The views of a scene show one set of named points, each view turned or mirrored, and shifted as a whole, with a little noise and some points left out.
In the rows, zero is written as 128.

Scene 1
View 1
lil: [179  85  95 126 129 131 140 109 130 178 149 158 130 143 134 113 130 140
 108 159 137 129 110 131 112 114]
nekaz: [167  94  99 129 122 134 141 104 136 165 134 151 132 132 134 115 132 143
 107 144 138 125 114 128 109 126]
bul: [195  73 100 137 116 131 137 105 129 196 126 168 111 152 137  72 115 146
  88 142 152 141 127 120 113 103]
begek: [176  90  93 122 139 129 142 117 127 175 160 155 140 142 135 127 134 139
 112 170 131 126  99 134 115 117]
Gamis: [153  89  92 115 110 146 138  79 151 146 143 148 130 124 124 145 145 133
 139 146 128 116 123 138 105 126]
tedu: [134 126 111 146 107 139 142  95 151 129  92 129 138  99 137 113 134 154
  94 101 142 119 122 119 103 164]
lig: [159  97  89 111 141 134 143 109 133 154 174 147 151 131 130 164 147 133
 135 176 119 113  92 143 112 126]
bote: [194  85 106 147 121 126 139 119 125 197 116 163 117 148 143  59 110 153
  69 135 156 144 121 114 114 112]
vakes: [164 107 106 140 124 131 142 112 134 163 120 146 135 126 140 101 127 151
  89 132 144 128 110 121 110 137]
molep: [152 110  93 118 146 131 146 119 131 148 166 141 158 124 135 161 146 139
 124 169 121 113  85 140 112 138]
Mabub: [160 109 105 140 123 132 142 110 136 158 118 143 136 122 140 106 128 150
  91 130 142 126 112 122 110 139]
Lub: [112 109  89  99 102 159 140  55 170  98 148 128 147  94 114 206 170 126
 179 140 109  93 120 150  96 152]
deko: [114 143  93 111 159 133 152 122 137 106 178 116 189  95 134 218 166 138
 143 172 102  92  62 150 110 172]
Vume: [149 119  98 124 148 127 147 125 130 145 157 135 161 120 139 155 143 143
 113 162 123 114  82 136 112 146]
Dut: [172  91 101 134 113 135 139  98 139 170 123 154 124 133 135  98 127 145
  99 135 144 130 123 123 109 123]
Gezup: [166 111 114 156 117 128 142 116 134 168  93 145 128 123 146  71 116 159
  64 109 156 136 119 110 110 143]
Leten: [147 108  97 123 124 138 142  99 143 142 142 140 145 118 132 147 144 140
 123 145 128 114 106 135 107 141]
Baguf: [166  98 107 142 109 136 139  98 141 165 106 150 123 126 137  88 124 150
  89 119 149 131 128 117 107 131]
View 2
Baguf: [118 125 105 165 105 134 100 141 148 149 132 129 108 120 100 122 157 165
 120 121 139 142 104  85 123 136]
lig: [122 159 155 140 136 131 101  95 148 186 111 140  67 133  71 115 115 131
 153 137  98 129 164  93 131 168]
molep: [115 153 147 127 136 138 103 103 148 180 117 132  73 132  74 112 109 128
 164 150 104 137 153  95 130 170]
bul: [121 127 123 166  99 129  88 120 160 171 115 154 115  86 107 131 164 173
 102  91 114 129 100  84 120 126]
Lub: [140 173 134 184 147 118 119 121 116 149 137 110  31 216  46 104 123 119
 156 164 140 131 210  87 138 182]
Gezup: [108 112  94 147 100 145  99 151 152 144 138 122 124 106 112 122 153 168
 128 129 144 155  77  87 121 133]
vakes: [113 128 114 146 112 140 100 132 151 158 129 128 104 116  97 120 141 155
 136 132 129 145 107  88 125 145]
tedu: [115 125  91 158 114 141 112 159 135 130 150 102  96 156  92 113 144 152
 144 157 161 157 112  86 127 151]
Vume: [110 147 140 120 135 143 105 110 148 175 121 125  80 130  78 112 107 129
 169 158 110 144 142  95 130 170]
Leten: [121 147 129 151 129 134 106 120 140 162 127 125  76 148  77 113 127 138
 150 145 124 139 148  89 130 162]
deko: [111 163 149 107 159 147 118 106 135 174 129 106  48 174  53  98  78 101
 206 197 113 150 182 100 137 199]
Mabub: [113 128 113 146 113 139 102 134 148 156 131 125 102 122  96 119 141 153
 138 135 132 146 110  88 125 146]
Dut: [121 133 118 164 109 131  97 128 150 160 124 137 101 117  96 124 152 161
 120 115 126 136 116  86 124 139]
bote: [113 117 113 153  95 137  88 129 163 166 119 147 128  78 114 130 161 175
 109  99 120 138  80  85 119 124]
Gamis: [132 154 133 174 124 122 102 116 138 163 122 134  71 151  75 118 142 145
 129 125 123 127 160  86 130 155]
nekaz: [120 139 126 155 116 132  98 120 149 165 122 136  93 121  90 121 142 152
 130 123 120 135 126  88 126 147]
View 3
tedu: [163  77 129 127 169  92  96 129 112 119 107 109 132 111 127 142 144 130
 166 121 139  79 148 141 135 144]
bote: [173 117 121 101 126  77 123 147  83 179  77 133 150 111 128 133 115 149
 114 134 152 122 142 104 159 212]
Leten: [129  91 131 122 157  91 125 131 130 130 117 105 108 140 133 141 141 142
 151 127 128 135 108 159 122 170]
Lub: [113  82 142 133 169 105 113  96 185  97 144  86  67 152 146 142 166 124
 187 135  94 122  97 203  75 141]
Baguf: [169 104 126 111 141  85 110 131 106 153  91 122 136 112 131 136 130 138
 139 133 138 102 145 125 140 184]
molep: [105  85 130 126 165  89 140 146 122 127 124  99 104 157 127 145 139 152
 144 118 134 164  86 162 132 173]
vakes: [152  95 126 116 152  85 118 142 100 146  99 117 134 122 126 139 130 144
 138 125 145 118 131 130 146 179]
bul: [168 126 124  98 118  79 127 137 100 182  80 131 137 118 134 130 117 147
 114 142 140 131 135 113 144 219]
lig: [105  97 131 119 153  89 144 139 133 136 123 102  96 159 133 142 137 151
 140 126 128 171  82 166 122 185]
lil: [139 112 127 107 134  83 135 139 114 161  99 118 119 137 133 136 126 150
 126 134 135 150 109 137 136 203]
begek: [128 106 127 111 141  84 140 144 115 154 106 113 115 144 131 139 127 152
 127 129 136 160 100 142 136 200]
Gezup: [177  93 122 114 152  82 106 146  82 150  87 125 154 104 122 138 126 140
 136 123 155  92 154 111 160 175]
Vume: [109  78 129 128 171  89 137 151 113 123 123 100 112 152 123 147 139 152
 146 114 142 155  92 158 140 165]
Mabub: [152  93 126 117 153  86 117 141 103 142 101 115 133 122 126 140 132 142
 142 125 143 116 131 133 144 175]
nekaz: [144 104 128 113 143  86 125 135 115 150 102 115 121 131 132 137 130 144
 136 131 134 132 120 139 133 188]
Gamis: [135 105 134 115 143  92 122 115 147 140 114 108  97 139 141 136 141 136
 151 139 114 132 110 163 106 181]
Dut: [157 109 127 109 137  85 119 132 112 158  94 120 128 122 133 135 128 141
 134 135 135 121 131 131 135 193]
View 4
vakes: [119 148 142 117 110 113 149 182 144 146  94 103 128 113 149 148 113 116
 110 159  73 119 122  96 151 114]
Leten: [ 93 146 164 124 111  98 149 186 134 113 102 111  99 102 182 127 116 106
 128 163  91 107 124 100 130 119]
tedu: [127 176 153  95 107 112 156 168 137 156 107 115 122 130 191 136 145 111
 126 147  56 130 112 115 130 131]
lig: [ 76 122 167 143 109  89 142 196 131  90  97 108  90  85 166 122  92 101
 124 177 113  92 129  87 133 108]
Gamis: [ 84 152 168 135 134 100 162 198 140 105 103 100  97  94 187 142 115 122
 137 154 101 114 139 102 132 120]
begek: [ 93 125 151 141 116 103 145 196 143 113  90  99 112  92 140 144  89 115
 111 172 100 103 132  84 152 104]
Mabub: [118 151 145 115 110 112 150 182 142 144  96 105 125 114 156 146 116 115
 113 159  72 120 121  98 147 116]
nekaz: [104 144 150 129 121 109 153 192 144 129  95  99 118 102 154 150 107 120
 116 161  87 115 131  93 149 112]
bote: [131 143 123 127 127 128 154 193 159 162  83  84 152 111 109 181  98 136
  94 157  70 130 133  86 179 103]
bul: [117 143 131 137 140 124 160 202 161 147  85  80 142 102 118 183  96 142
 103 155  83 127 144  87 176 103]
Gezup: [142 160 129 103 110 125 151 175 150 175  93 101 147 128 139 161 123 122
 102 152  52 133 117 100 161 117]
molep: [ 85 123 164 134  95  90 136 187 128 100  98 115  93  94 166 113  97  93
 120 178 102  91 119  88 131 109]
Lub: [ 62 166 200 126 127  79 165 191 122  77 121 121  59  95 252 105 139 104
 167 150 110 105 132 118  92 138]
Dut: [112 151 144 126 129 115 158 192 150 140  94  94 128 107 149 161 111 129
 115 154  81 124 135  96 155 113]
lil: [ 99 132 147 140 125 108 150 198 147 121  90  93 119  94 138 154  93 122
 111 166  96 110 136  86 157 105]
deko: [ 73 124 186 120  65  70 124 170 106  81 110 143  63  99 211  67 112  61
 135 187 103  75  99  97  97 120]
Vume: [ 93 126 161 126  87  92 133 180 127 109  97 119  98 100 166 111 101  89
 116 179  93  93 112  90 131 111]
View 5
Gezup: [ 96 146 105 132  93 110 126 154 164  84 139 114 144 125  97 177 147 127
  62 129 118 109 129 156 100 105]
Lub: [109  91 134 129  87  92 174  72 160 111 153 112  79  93 137 109 115 125
 196  83  89  82 219 122 178  51]
bul: [113  97 116 104 120  85 116 158 192 107 163 123 118 126  91 184 142 139
  77 139 154 138 132 164 103 118]
bote: [110 116 108 110 116  95 113 165 187  97 155 119 133 128  90 186 145 137
  63 139 151 133 120 166  94 124]
Gamis: [114  89 126 114 106  88 145 112 179 110 160 118  95 108 116 143 126 133
 145 109 124 110 179 142 144  85]
lig: [136  95 107 108 127  99 136 112 187  92 155 106 109  99 130 123 113 146
 172  90 156 110 172 150 147 111]
vakes: [109 128 107 123 104 106 129 139 172  88 145 112 132 117 109 159 136 134
  99 116 131 109 144 153 117 106]
Vume: [129 126  97 122 117 115 135 115 174  75 141  99 130 100 132 121 116 143
 158  85 146  95 162 149 140 112]
deko: [135 135  94 133 109 128 154  81 160  64 131  88 126  84 158  82 100 143
 215  52 131  69 192 135 170  97]
molep: [133 112 101 116 121 110 136 112 180  82 147 101 121  99 132 121 114 144
 167  85 151 101 167 149 144 112]
Leten: [116 113 113 122 104 103 142 114 172  92 148 109 114 105 123 134 125 135
 145  98 126 100 171 144 141  93]
tedu: [ 89 147 115 144  75 111 148 124 150  87 135 112 130 116 112 155 141 120
  97 113  86  88 160 139 125  76]
Baguf: [100 121 117 124  97  97 132 143 171  99 149 118 123 122  99 173 143 128
  82 129 119 114 145 151 112  96]
lil: [123  97 111 106 124  93 124 138 190  99 159 114 116 114 109 156 129 142
 120 116 156 125 149 158 123 115]
nekaz: [115 108 113 116 111  96 131 133 180  98 153 114 117 114 110 155 131 136
 116 115 137 115 153 153 125 105]
begek: [129  99 107 106 128  97 124 133 190  94 157 110 117 109 115 146 123 145
 134 107 162 121 152 156 128 120]
Dut: [109 108 116 115 107  93 129 139 179 102 155 118 117 119 103 167 137 133
  98 125 133 120 148 154 117 103]
Mabub: [108 129 108 125 102 106 133 135 170  89 144 111 131 116 109 157 136 132
 102 115 125 107 148 152 119 103]

In a view up to two points have been moved. Name them for each view, in the order of its rows, or write -.
view 1: begek, deko
view 2: Gamis
view 3: Leten
view 4: -
view 5: -

Scene 2
View 1
Neget: [127 166  97 159 125 146  99  65 145 105  54 147 128 180 165 100  89 171
 173 118  51 159 170 121  64 131]
Seb: [ 94 123  52 187 109 172 100 134 151 101 171 167  48 175 122 120 180 175
 177  64 114 140 127 104 152 174]
feb: [134 124  92 153 113 133  99 128 111 126 177 180  49 147 117 146 145 142
 155  97 122 121 162 117 130 138]
tasu: [132 164 107 136 120 132 112  70 127 103  78 132 122 159 122  98  93 158
 140 121  67 140 182 125  64 108]
vikiz: [115 140  83 158 113 148 108 107 134 104 137 150  78 160 114 113 138 161
 153  91  98 135 156 115 110 136]
feler: [160 169 138 111 123 106 116  58 102 118  70 135 133 141 118 107  60 137
 124 148  65 130 211 132  39  80]
fon: [119 155  91 154 119 146 108  83 138 101  93 141 106 167 129 100 115 166
 154 104  73 145 164 119  85 128]
Dufi: [142 140 105 141 118 125 105 105 109 124 140 165  77 146 119 132 117 141
 146 112 102 124 176 121  99 120]
fol: [150 148 118 131 119 116 107  92 104 124 123 159  91 142 119 129  99 136
 139 124  93 124 188 125  82 108]
Zar: [100 153  77 154 112 157 120  87 148  82 106 116 105 167  98  81 136 175
 141  88  79 144 153 115  94 129]
Feva: [152 152 128 102 113 102 129  87  93 111 132 123 102 119  62 107  99 127
  96 127 101 108 203 129  70  75]
suv: [146 160 122 117 118 115 120  74 108 109 100 128 115 138  94 103  88 141
 119 130  81 124 195 128  61  88]
dero: [128 157 101 146 120 138 107  78 130 107  88 143 110 164 134 105 102 160
 153 114  71 144 174 121  76 121]
tuta: [145 154 120 118 116 114 120  83 104 113 116 132 104 135  91 110  98 138
 117 124  90 119 193 127  71  91]
lepoz: [136 162 107 147 123 136 102  71 129 113  74 151 117 167 151 109  89 159
 159 122  64 147 179 123  67 121]
zul: [140 117  94 152 112 129  96 139 103 134 197 193  33 139 117 160 150 136
 158  96 133 113 162 117 139 142]
vuv: [112 113  67 173 108 153  99 149 127 117 204 183  27 155 112 143 179 155
 167  70 134 123 136 109 159 164]
Sosik: [160 101 105 143 112 111  93 162  78 157 239 219   3 123 110 188 153 112
 154 101 160  96 170 119 155 138]
View 2
feler: [ 73 126 231 124  95 147 132  89 108 141 108 119 152 111 122 112 200  94
 152 152 109 117  51 144 143 225]
vuv: [140 157  70 121  99 117  95 140 181  86 146 187 120 140 160 115 112 137
  84 151 157 159 198  76  85 116]
Zar: [111 133 143 113  60 101 162 124 149  92 105 141 137 116 109 107 134  76
 146 110 116 112 139 118 142 144]
fol: [ 97 138 177 124 104 142 109 105 133 125 125 146 142 123 142 113 174 117
 122 159 129 136  99 118 118 191]
lepoz: [ 95 153 189 109  87 146 158 103 118 108 102 144 133 143 127 132 189  85
 155 145  93 124 100 123 135 171]
Sosik: [127 149  94 138 142 147  27 126 176 123 173 190 129 132 194 109 136 184
  49 196 187 184 162  75  59 168]
vikiz: [117 145 130 117  83 118 133 123 153  96 121 158 130 131 133 115 139 103
 123 137 129 133 149 105 119 145]
Neget: [ 96 161 188 103  78 146 183 102 114  98  91 146 128 156 118 144 194  71
 169 138  77 118 107 123 143 156]
fon: [104 147 162 111  77 127 158 114 135  98 107 147 133 135 122 123 164  84
 148 133 105 122 124 117 134 154]
tuta: [ 88 117 190 130  93 127 107 104 135 135 125 129 152  95 128  96 163 109
 125 144 137 124  82 132 129 210]
tasu: [ 91 137 191 115  79 132 153 103 124 114 104 132 141 122 116 117 176  82
 154 135 105 115  94 131 143 182]
zul: [125 151 105 127 118 136  73 127 168 110 152 179 128 134 169 112 136 151
  79 172 161 163 162  85  82 153]
Dufi: [106 142 153 123 103 138 106 113 143 116 129 156 135 127 146 115 160 120
 114 156 135 142 122 108 110 173]
dero: [ 98 147 175 112  83 134 154 108 127 107 107 144 135 135 124 124 174  86
 149 139 104 122 109 121 135 166]
feb: [122 150 115 123 109 132  91 125 161 108 142 172 129 134 158 114 142 136
  93 162 150 154 155  92  93 153]
Seb: [142 162  74 111  81 110 135 141 176  70 128 184 116 149 143 123 114 110
 109 134 136 144 204  79 101  95]
suv: [ 85 120 201 127  89 126 123 100 128 132 116 124 152 100 121 100 169  98
 139 140 126 118  76 137 138 208]
View 3
tasu: [149 165 152 133 117 144 123  78 165 163 164  84 137 127 115 121 147 147
 133 117 125 199  92 127 176 102]
Dufi: [140 134 132 128 106  92 109 131 143 153 153 120 140 119 136 139 147 114
 103 147 120 170 109 106 153 111]
feler: [203 175 163 119 109 143 127  85 197 166 185  97 114 122 114 102 169 170
 116 127  83 218 105 142 169 100]
Sosik: [128  87 102 122  87   7  88 219 111 140 132 182 137 104 168 165 151  65
  56 197 110 126 134  75 117 127]
feb: [112 117 119 133 104  69 101 153 122 149 137 133 148 115 145 155 139  91
  99 156 136 150 109  90 148 117]
Neget: [137 149 151 132 130 166 122  57 154 147 176  58 164 166 116 138 119 134
 145 106 130 209 112 124 175 101]
dero: [137 152 146 134 119 138 119  86 152 156 163  84 149 135 122 133 136 133
 132 121 131 191 101 118 172 105]
lepoz: [150 147 149 129 123 148 119  78 157 150 173  77 150 151 120 132 132 135
 131 118 119 203 112 122 169 104]
Feva: [176 179 149 128  94  94 121 126 183 181 151 135  97  67 123 100 189 158
 101 145 105 181  77 128 168 105]
Seb: [ 45 108 107 152 113  79  97 135  86 146 113 108 181 122 144 180 110  63
 126 137 192 130  90  73 163 119]
zul: [113 104 112 131  98  46  96 177 113 144 133 149 147 112 154 162 141  76
  84 169 132 140 118  82 137 120]
fol: [163 145 141 125 106 103 115 122 162 157 162 116 131 119 130 127 154 130
 105 143 107 185 111 117 156 107]
vikiz: [100 137 127 142 112 102 109 116 127 156 137 105 153 116 133 148 134 104
 123 132 154 161  90  99 167 111]
vuv: [ 65 100 102 144 103  50  92 167  90 144 114 137 166 109 153 176 124  58
 102 158 171 123 100  70 148 123]
fon: [119 150 141 139 119 135 117  85 144 157 153  83 154 132 122 138 132 125
 137 117 144 184  94 112 174 105]
tuta: [165 168 147 129 104 109 120 113 175 171 156 118 115  94 123 112 172 148
 110 138 110 186  89 124 168 104]
suv: [171 173 152 129 106 124 123  98 180 171 163 108 115  99 119 108 170 156
 117 130 109 195  88 131 172 102]
View 4
Zar: [165 165 110 153 145 169 153  89 113 108 144 119  78 107 132 111 102 119
 115 138 115 105  88 134 113 111]
Dufi: [165 162 115 134 101 145 132  99  75 104 132 128 139 119 115 139 158 123
 113 155 114 155 142 144 118 121]
feler: [143 132  62 172 101 180 117 123 112  58 105 199 143 165  92 142 127 127
  59 144  89 103 171 146  89 129]
lepoz: [159 173  75 151 139 177 132 101  83  72 124 166 115 140 103 126 121 134
  56 153  99 136 111 147 107 126]
Seb: [189 205 155 109 142 134 161  65  57 144 166  60  89  69 144 112 147 123
 148 160 138 181  64 138 144 108]
vikiz: [171 173 123 134 126 150 146  87  84 113 146 109 105 102 128 122 136 123
 121 152 120 147 104 140 124 115]
fon: [165 174  94 148 142 172 142  93  90  90 135 141 100 121 117 119 116 128
  85 148 110 129  99 141 112 119]
tasu: [154 157  79 159 130 178 134 106 105  76 123 165 111 140 109 127 114 127
  74 145  99 110 123 141 101 122]
vuv: [189 192 168 101 107 116 152  72  49 152 164  56 118  70 142 127 177 119
 168 163 141 195 102 141 148 110]
feb: [176 175 142 114  94 126 138  88  59 127 145  94 140  98 126 139 176 121
 140 162 126 181 133 145 133 116]
fol: [157 152 101 143  97 153 127 108  86  91 123 150 145 134 107 143 153 124
  97 153 107 142 156 146 110 124]
Feva: [146 110 106 166  68 153 125 121 131  95 119 154 144 140 112 149 144 111
 130 135 103  93 193 136  98 118]
suv: [148 131  88 166  99 168 126 116 119  81 118 167 131 145 107 140 128 120
  95 140 100 101 163 141  96 122]
Neget: [160 186  66 152 162 189 137  97  80  67 126 169  99 138 104 117 105 138
  40 153  98 134  85 146 107 127]
tuta: [152 131  99 160  91 159 128 113 113  89 120 155 135 138 110 141 137 118
 109 140 104 108 167 141 102 120]
Sosik: [182 168 171  91  46  93 128  90  33 147 146  73 186  90 123 161 233 117
 174 172 134 225 182 149 146 116]
dero: [161 171  85 151 140 175 138  99  90  81 128 154 108 132 111 123 117 131
  71 149 103 130 105 143 109 122]
zul: [179 177 149 107  85 118 136  88  49 132 147  88 151  95 124 144 191 121
 146 166 129 194 142 146 137 117]
View 5
fol: [ 66 150 136 131 160 122  96 154 167 124 101 119 174 175 126 126 152 167
 158  96  93  97 151 171 139 120]
fon: [ 79 119  90 101 126 124 116 151 134 106 128 124 180 194 107 140 141 167
 141 122  80 122  93 176 132 111]
zul: [127 114 144 140 150  75 127 148 177 114  83  81 155 134 150 118 160 103
 188  52 148  97 134 119 143 108]
tuta: [ 68 150 131 127 182 133  85 140 160 126  88 137 197 194 115 116 142 187
 145  98  90 106 153 184 158 120]
vuv: [159  83 116 122 131  60 149 137 157 102  91  75 161 134 141 121 153  85
 184  54 159 114  93 108 145  98]
Seb: [156  72  87 104 110  69 156 139 136  93 112  82 164 151 127 133 146  96
 168  78 143 128  61 118 138  94]
Neget: [ 43 137  90 100 106 139 108 169 135 107 152 127 166 198 105 154 144 181
 139 145  50 111  94 191 111 118]
Sosik: [134 124 175 161 168  58 124 152 202 123  63  65 141 110 171 106 171  83
 209  23 172  79 168 100 148 111]
tasu: [ 55 142 105 109 146 141  97 150 143 116 121 138 188 203 105 136 140 190
 136 126  67 113 121 193 137 117]
Zar: [107 103  79  95 141 120 121 130 124 104 112 130 203 201  98 130 131 166
 132 114  96 135  79 173 152 103]
lepoz: [ 47 143 107 110 125 136 102 165 145 114 136 126 168 193 112 145 147 179
 145 131  62 105 115 188 119 120]
feler: [ 21 177 134 127 172 159  71 159 162 131 110 149 189 206 110 129 146 215
 136 125  52  97 166 209 140 130]
Feva: [ 75 156 143 134 208 136  77 129 166 134  67 144 211 195 115 103 141 196
 143  85 100 107 174 187 174 119]
feb: [119 114 132 131 147  83 124 149 168 113  91  90 160 146 141 121 156 115
 179  66 135 103 126 131 142 108]
dero: [ 64 135 103 110 134 130 105 155 142 112 126 127 178 192 111 140 144 174
 143 122  75 112 111 182 130 117]
vikiz: [111 109 103 111 137 103 124 142 144 106 108 109 179 174 120 128 144 141
 155  94 112 119  98 153 142 106]
View 6
lepoz: [ 91  85 137  65 149  93 154 111 117  61 148  74 114 104 151  70 159 115
  42 147 123 153 135 117 206 112]
dero: [ 95  91 141  79 151 103 156 106 108  68 142  88 121  98 148  81 150 112
  49 142 128 149 130 120 199 107]
fol: [ 88 103 151  83 115  88 124  96  93  96 120  72 141 113 120  87 155 120
  82 144 129 130 130 109 218 109]
suv: [ 97  88 163  68 115 104 127  67  78  78 110  75 125 106 112  80 129 108
  60 139 112 159 114 100 210 132]
vikiz: [ 98 110 143 122 156 117 161 110  95  95 136 122 151  89 148 109 144 109
  82 131 145 118 127 132 189  79]
Feva: [ 98  97 177  82  93 111 108  47  55  98  87  81 145 109  89  94 118 107
  86 134 114 148 105  93 214 133]
tuta: [ 95  95 164  79 112 103 123  69  75  89 107  79 137 107 109  88 130 110
  75 137 119 147 115 101 211 124]
vuv: [ 91 144 135 175 152 108 153 141  95 142 133 141 195  94 148 141 167 124
 135 128 177  59 141 147 190  33]
Seb: [ 96 133 127 170 182 122 181 147 108 118 153 155 177  81 170 136 161 116
 106 126 173  77 139 156 175  35]
zul: [ 83 140 143 145 119  86 124 129  93 144 119 106 191 112 126 127 174 133
 138 137 165  66 144 129 214  55]
fon: [ 97  94 139  92 161 110 165 108 107  71 146 102 126  92 154  87 146 109
  52 137 131 144 129 126 191  99]
Sosik: [ 76 158 148 156  87  69  94 130  83 176 102  93 216 127 105 135 187 146
 177 140 177  36 149 122 231  45]
Zar: [106  99 145 116 170 135 175  97  93  77 138 132 135  80 153 105 126  98
  59 127 134 141 117 131 176  91]
feb: [ 87 131 142 136 129  94 133 124  94 129 124 107 177 106 131 120 166 127
 121 136 160  82 139 128 208  63]
Neget: [ 93  78 128  62 169  97 173 122 128  48 162  79 101  96 167  66 160 113
  24 146 122 163 138 124 198 110]
feler: [ 92  76 159  36 108  89 120  69  90  62 116  46 108 116 112  58 140 113
  42 149 102 175 120  92 222 149]
Dufi: [ 89 111 148 103 125  91 131 107  94 106 124  87 153 108 128  98 159 122
  94 140 139 113 132 117 212  90]

In a view up to two points have been moved. Name them for each view, in the order of its rows, or write -.
view 1: -
view 2: tuta
view 3: feb
view 4: dero, zul
view 5: fon
view 6: vikiz, Zar
